Points on a hilly landscape, in no order, each with its height.
From any point a ball rolls to the lowest of the 2 points nearest to it. It stops when none of these is lower. Distance is the straight distance between rows; heights are no part of it.
Q238: [129  99 174 109 177  88 134  89 116  75 148 183 181 156 155 196  80 161
 101 154  69 104 102 105 125 132 142  67 128 117 143 141 148 137]  height 718
Q484: [142 125 191 124 199  71 133 126 102  70 111 137 175 121 178 130 112 110
 170 152 117  78 119 136  90 108 161 105 146 160 130 120 184 114]  height 808
Q557: [115  70 122  71 171 117 133  96 130 117 147 133  95 140 131 118  79 146
 111 158 130 113 165  99 150 145 161 109 137  92 140 125 139 161]  height 387
Q545: [153 121 154  99 122  99  97 148 150 149 162 158 146 109 136 186  99 134
 133 167 119 150  85 115 142 124  88 146  97 138 152 100 138 134]  height 243
Q22: [ 76  97  99 141 137 145 155 107  86 114 119 158 132 114 132 152 141 115
 172 109  92 156 125 140 132 147 202 142  93 124 157 107 136  91]  height 316
Q876: [159 136  68 160  73 175  65 132 156 145 101 125 148 100 103 120 142 140
 131  98 156 142  83 197 153 118 129 150 125 155  61 128 157  83]  height 406
Q364: [ 94 102 147 105 145 118 138 102 128 117 167 141  85 130 118 119  84 135
 135 154 131 127 134 105 124 179 119 156 152 101 172 133 131 158]  height 467
Q479: [123 127 138 149  91 205  96 151 117 156 149  77  78 127  99 110 145 170
 119 128 103 126 131 146 128  81  96  63 156 146  55 110  91 103]  height 635
Q51: [121 102 170 142 193 108 149 135  64  93  85 125 143 119 184 123 143 100
 186 127 119  96 124 141  97 132 165 145 128 144 152  88 164 110]  height 838
Q514: [126 190 131  93 112  66 116 135 100  95 139 128 122 154 165 154 142  70
 106 122 195 121 116  84 106  79  83 121 138  97 151 201 125 141]  height 374
Q983: [146 172 166 127 150  74 153 162 131 131 117 117 202 147 157 175 132 128
  73 164 120  92 145 111  69 126 153  89 106 134 189 139 124 153]  height 194
Q240: [178 147 128 140 132  93 170 121 141 147  47 127 152 161 133 104 151  68
 134 125 148  85 156  80 103  56 144 140 122 151 134 126 105  89]  height 188
Q963: [112  74 151 168 176 123 213 103  81  82 105 159 116 179 133 135 123 165
 130  99  99  81 159 124 108 165 141 121 129 110 176 129 109 112]  height 553
Q460: [142 146 183 112 163  72 132  85 133 101  95 134 150 115 154  89  87 133
 168 140 104  78 146 126 109 108 136 128 138 148 118 157 187 110]  height 779
Q532: [130 114 112 151 120 178 147  83 134 120 151  63  71 122 122  92 140 131
 149  97 127 141 123 191 166 188  82 157 194 130  79 168 117 176]  height 594
Q751: [117 129 148 108 121 117 123 115 129 132 102 119 119 100 170 100 118 123
 209 134 117 128 179 123 124 153 112 168 121 162 169 124 161 130]  height 676
Q976: [139 159 139 154  78 145 123 154 114 139 127 114  78 145 110  94 165 117
 114 147 156 132 146 120 106  42  51  79 124  97  69 102 108  80]  height 678
Q867: [145  64 102 101 144 157 154 142 126 135 141 117 127 152 114 123 114 143
 150 142  90 152 185  77 118 151 144 135 106 134 180 101  77 144]  height 379
Q585: [100 134  98  93  80 179 121 159 137 139 144 123  95 132 127 102 167 167
 109 103 124 187 189 104 114  72 139 106 128 118  79 102  89 103]  height 598
Q9: [111 134  85 135 109 155 163 142 100 124  86 150 109 159 125 126 176  56
  92  99 165 113 117  94 121  51 175 132 133  90 115 114 105  90]  height 261
Q715: [166 144 142 115 131  79 145 159 129 133 110 145 180 152 152 173 125 109
  84 160 157 105 163  98  77 116 110 112  72 110 188 141 109 140]  height 251
Q648: [ 74 125 150 146 139 115 170  91 116 127 151 136  49 132 124 105 126 142
 134  94 144 127 110 156 147 199 105 174 182  98 156 157 127 161]  height 562
Q709: [115  97 118 112 153 167 200 114 108 121 146 124 112 158 114 128 119 127
 148 122  71 150 168  86 124 155 149 139 115 118 199 143  88 126]  height 420
Q878: [172 141 156 129 158 108 145  87 149 127  96 140 129 121 109  74  89 113
 132 134 100  89 157 106 138  95 154 117 125 147 103 151 148 111]  height 757
Q874: [150 113 184 145 187  93 171  81 140  83 128 167 187 159 119 169  90 130
 123 151  59  97 119 105 106 104 130  90 140 130 145 143 136 115]  height 739
Q19: [159 123 105 119  87 125  54 177 161 142 139  82 112 126 140 141 160 116
 106 129 183 130  72 193 135 118  66 106 142 105  63 112 151 133]  height 222
Q188: [112  65 103 131 143 179 134 104  88  94 152 182  99 119  77 118  73 167
 136 103 114 163 174 123 152 148 143 167 100 103 131 136 101 106]  height 407
Q732: [140 153  86 134  78 132  92 136 135 131  86 162  97 114 128 118 144 102
 124 115 203 120 106 143 142  57 103 143 125 103  63  93 145  85]  height 713
Q67: [144 128 154 139 149 104 187 149 129 125 111  97 193 149 136 164 137 114
 115 152  95 109 167  98  84 137 199  77 102 146 180 117 134 142]  height 259
Q482: [ 91 122  97 117 124 149 141 110 109 163 132 147 128 119 108 122 141 108
 124 112 122 158 124 136 153 125 193 134 131 104 135 129 152 121]  height 353
Q984: [154 123 116 109 108 127 104 139 154 136  98 173 115 102 121 117 114 129
 139 142 159 132 127 129 144  74 100 126  94  96  67  90 139  97]  height 725
Q426: [ 84 173 160  72 163  85  90 102  95  80 123 110 128 114 202 140  98 182
 131 129 111  89 142 144 117 165 152 115 156 139 166 169 183 177]  height 575
Q413: [139 145 114 162  62 156 103 176 154 156 157 133 124 101  84 122 135 153
 110  72 147 174 105 127 129 116  41 100 103 137  97 122 103  94]  height 342
Q450: [115  87 143 148 147 178 120 117  76 109 136 146  54 117 117  80 127 126
 157 107 148 121  92 158 167 143 120 185 168 108  96 117 123 110]  height 522
Q97: [141 144 109 186 103 128 113 108 120 153 103 144 158  97 132 136 137 106
 168 144 147 117  82 171 162 142 166 157  99 177 138 115 157  90]  height 481
Q611: [124 115 109 122 112 127 108 133 149 145 142 186 156  92 100 172  89 160
 129 152 104 160 124 107 124 156 104 157  61 143 156  80 127 130]  height 304
Q926: [161  87  97 137 152 177 120 159 104 131 150 160 135 111  83 131 137  94
 117 139 135 149  77 114 140  85 160 141 136 115  90  74  99  89]  height 412
Q456: [ 98 120  92 143 117 124 162 113 130 114  97 172 177 116  98 211 135 104
 165 136  96 170 109 117 107 161 160 121  78 121 166  75 117  96]  height 223
Q953: [160 115 127 141  99  89  60 172 163 158 164 131 139 119 137 155 137 125
 109 141 172 134  72 155 162 116  97 135 114 117 106 105 141 116]  height 167
Q20: [138  71 108  58 160 103 134 125 144 122 118 121 116 161 132  98 103 138
 131 145 127 139 181  82 127 116 165 123 111 105 142  99 110 149]  height 333
Q999: [ 90 152  91 168  82 136 162 112 127 151 113 177 160 121  93 173 160 103
 118 106 129 186  97 120 129 149 157 146  85 155 169  99 119 112]  height 283
Q210: [138 145 147 140 123 124  99 131 165 128 200  88 127 113 138 143  95 157
 118 167 121 129  94 151 152 201  90 168 138 165 168 147 125 178]  height 440
Q619: [126 153 114 159  78 141 101 139 116 100 113 121  91 141 129 102 150  80
 129 140 190 122 114 123 118  68  40 107 132  88  61 120 131  78]  height 695
Q750: [103 155  87 118 118 153 126 181 148 172 159 117 124 134 120 109 161 136
  60 115 143 157 171  91 107 133 101 138  99  82 170 124 106 148]  height 286
Q111: [147 167 111 115  96  94  77 114 163 167  79 129 147 124 150 145 132 109
  97 136 159  97  87 197 142 132 129 129 133  90  91 167 168 132]  height 432
Q846: [ 81 127 140 134 168 128 210  90 127  95 128 139 148 148 135 139 103 136
 122 121  63 116 152  96  96 181 141 115 125  95 185 126 143 138]  height 488
Q615: [136 145  84 146  86 123 111 168 157 143 161  95  86 130 123 133 150 133
 109 105 150 165  70 208 115 134  30  73 155 121  25 101 108 130]  height 280
Q346: [117  67 138 166 143 189 130 123  72 102 133 192  77 123 115 106 112 153
 161  98 132 115 124 153 158 128 110 196 130 124 114 140  97  82]  height 470
Q873: [158 110 146 115 138 146 117  97 144 126 125 148  97 108  93  90  80 127
 147 142 116 115 132 116 153  90 111 139 129 118  85 124 140 106]  height 741
Q871: [ 95 135 131 164 124 165 159  74  99 136 157  98  73 128 110  92 138 125
 144  80 104 142 120 175 168 193 137 161 183 105 129 191 122 162]  height 625
Q795: [134 147 164 119 148 119  67 115 154 162 124  95 123 138 126 140 124 105
  76 156 155  95  92 171 148 118 163 110 173  82  65 153 150 153]  height 465
Q73: [138 179 166 102 146  97  95 148 134 121 174  94 143 124 148 163  94 158
 106 164 130 113  86 141 139 166 119 148 162 170 162 167 135 205]  height 383
Q124: [138 143 122 102 117  71 136 157 130 130 108 143 141 166 162 155 135  80
 109 140 189 105 151  82  89  88 105 133  98 111 159 159 121 107]  height 302
Q164: [157 143 148 158 103 147 145 135 135 183 160 126 160 130  90 133 133 119
  93 148 113 130 127 112 126 137 138 126 123 127 185 137 129 146]  height 293
Q245: [168  51  84 119 156 159 126 145 117 122 136 178 142 118  89 135 120 130
 114 138 111 141 130 126 146  97 184 135  83 123 112  94  87 100]  height 388
Q546: [122 152 134 127  92 136 138 149 167 158 159  75  91 132 113  88 166 119
 136 100 117 178 119 107 145 122  74 110 176 142  95 120 113 162]  height 547
Q232: [131 149 121 145 101 164 106 180 174 180 178 108 141 120 108 120 131 143
  63 121 115 144 131 110 135 147  76 138 110 104 168 130 103 153]  height 247
Q781: [ 98 121 115 115  77 199 105 156 115 144 168  84  90 137 108 104 134 188
 100 103  89 141 182 131 131  83 132  71 139 131  90 117  92 127]  height 615
Q35: [128  98 126 144 126 165 104 135 114 119 159  98  95  97 134  64 129 136
 205  84 127 153 107 141 155 135  89 173 143 156 111 126 136 101]  height 587
Q221: [125 135 102 153  93 194  88 158 169 149 174 112 122  89  84 114 120 187
  98  86 105 171 128 139 153 160 100 133 109 143 126 135  99 127]  height 294
Q488: [120 105 173 109 180  86 145 120 106  42 144 165 140 152 159 174  71 174
 131 150  96  79 160 102 102 172 123  92 124 149 181 147 141 163]  height 681
Q851: [ 98 156 156  96 145 106 113 104 132 110 103 104 111 105 185 107  96 162
 159 131 105  80 176 137 108 184 128 155 117 141 182 138 172 166]  height 644
Q852: [141 121  76 100 145  92 179 108 138 142  40 130 155 152 135 109 156 103
 145 121 126 127 174  77 115 100 164 120  94 161 140 105  86 104]  height 236
Q241: [113 186 157 152 123 116 142 109 142 157 132 111 163 130 130 125 116 126
 114 135 101 104 143 140 115 174 178 127 135 146 182 156 166 158]  height 351
Q248: [153 125  97 151  92 149  94 100 165 146 104  99 151  91 131 118 123 126
 173 144 140 123  85 201 165 163 112 171 124 162 105 146 175 120]  height 441
Q967: [142 220 172 109 134  73 135 130 155 142 147 120 160 143  96 125 133 121
 104 120 142 127 101 135 121 107  82 123 176 137 123 217  97 201]  height 469
Q319: [148 149  97 129 125 159 162 134 103 132  76 156 129 154 119 112 172  58
 116 121 146 111 122  86 133  67 181 154 147 155 118 131  90  84]  height 232
Q711: [115 157 150 142 113 166 106 136 114 176 151  60  85 146 113  99 174 132
 117 147 132 115 114 154 104  74  73  78 172 121  36  97 106 105]  height 655
Q342: [132  77  87 113 112 168 114 139 122 140 153 171 147  92  94 153 108 177
 123  97 118 185 165 112 131 126 136 157  84 118 116 102 103 100]  height 355
Q130: [130 183 177 127 120 115 151 113 168 167 146  91 129 144  91  95 144  97
 126 131 135 150 110 122 135 111 119 131 185 124  95 166 134 180]  height 511
Q32: [132 134  79 176  58 159  76 172 126 137 143 138 124  98  99 133 175 157
 104  56 157 165 100 160 129  94 110 127 124 151  63 130 109  72]  height 378
Q499: [111 153 119 126 124 131 129 127 123 179 116 134 116 153 124 123 164  84
  77 121 162 138 102 130 144  98 188 122 152  70 117 128 143 115]  height 306
Q47: [143 113 150 132 139 135  68 117 144 143 154  62  88 121 132 113 113 110
 138 146 149 116  81 170 152 143 141 135 195 111  73 142 147 160]  height 504
Q890: [138 146 185  98 131  81 106 128 129 127 152 142 137 132 131 170 102 134
 136 165 119 132  83 110 133 128 112 129 127 166 156 148 150 154]  height 308
Q66: [127  93 153 141 168 112 154 130 113  66 123 149 130 134 164 153  79 162
 128 145 110  88 186 113  99 210 128 107  81 148 189 110 146 178]  height 643
Q997: [108 113 108 117 119 142  90 124 119 139 110 115 122  80 146  91 145 120
 207 120 149 155 141 131 140 128 124 182 120 169 118 101 147  93]  height 634
Q993: [130 131 134 161 169 119 191 126 126  81  76 110 202 137 174 164 169 106
 156 136  90 113 167 107 100 136 205  74 108 148 151  95 136 118]  height 318
Q829: [100  50 135 154 166 130 192 129  69  84  98 155 129 147 142 161 130 158
 142 123 110 116 168 141  99 192 158 119  83 119 178 107 105 145]  height 597
Q975: [131 172 136 134 105  86 112 125 150 158 100 144 172 126 155 149 129 126
  95 147 137  95 116 165 132 133 162 114 111 123 146 141 165 122]  height 401
Q467: [ 89 115  89  92  85 165 117 165 152 154 153  90  97 114 128 110 193 141
 134  84 139 189 139 106 133 101 122 124 160 131 107  97 116 129]  height 577
Q596: [100 166 171 102 165  90 102 149  85  71 159 106 162 111 171 180  90 191
 119 142 129  97 104 134 124 157 156  96 157 163 181 170 164 192]  height 484
Q913: [137 205 145 107 120  54 111 153 132 136 141 136 140 148 144 134 153  95
  89 132 176 136  97 110 119 109  79 138 150 125 152 205 126 176]  height 428
Q612: [141 106  85 140 174 111 183  92 113  83  34 138 174 136 148 117 156  92
 172 142  90 109 151 106 118 135 191 106  92 168 133 100 110  79]  height 291
Q237: [124 103 134 150 145 152 115  90 143 118 167  55  73 133 112 108 131 105
 152 140 151 124  91 187 170 182  93 137 212 130  41 151 126 174]  height 552
Q819: [152  92  68  66 141 102 117 115 156 134  70 139 152 118 132  85 132 144
 144 139 137 153 193  88 133 109 147 134  66 144 116  93 113 136]  height 285

Where does a ball stop that starts at each point below?
Q426 | Q545
Q237 | Q232
Q873 | Q983
Q248 | Q232
Q711 | Q983
Q967 | Q983
Q97 | Q232
Q482 | Q240
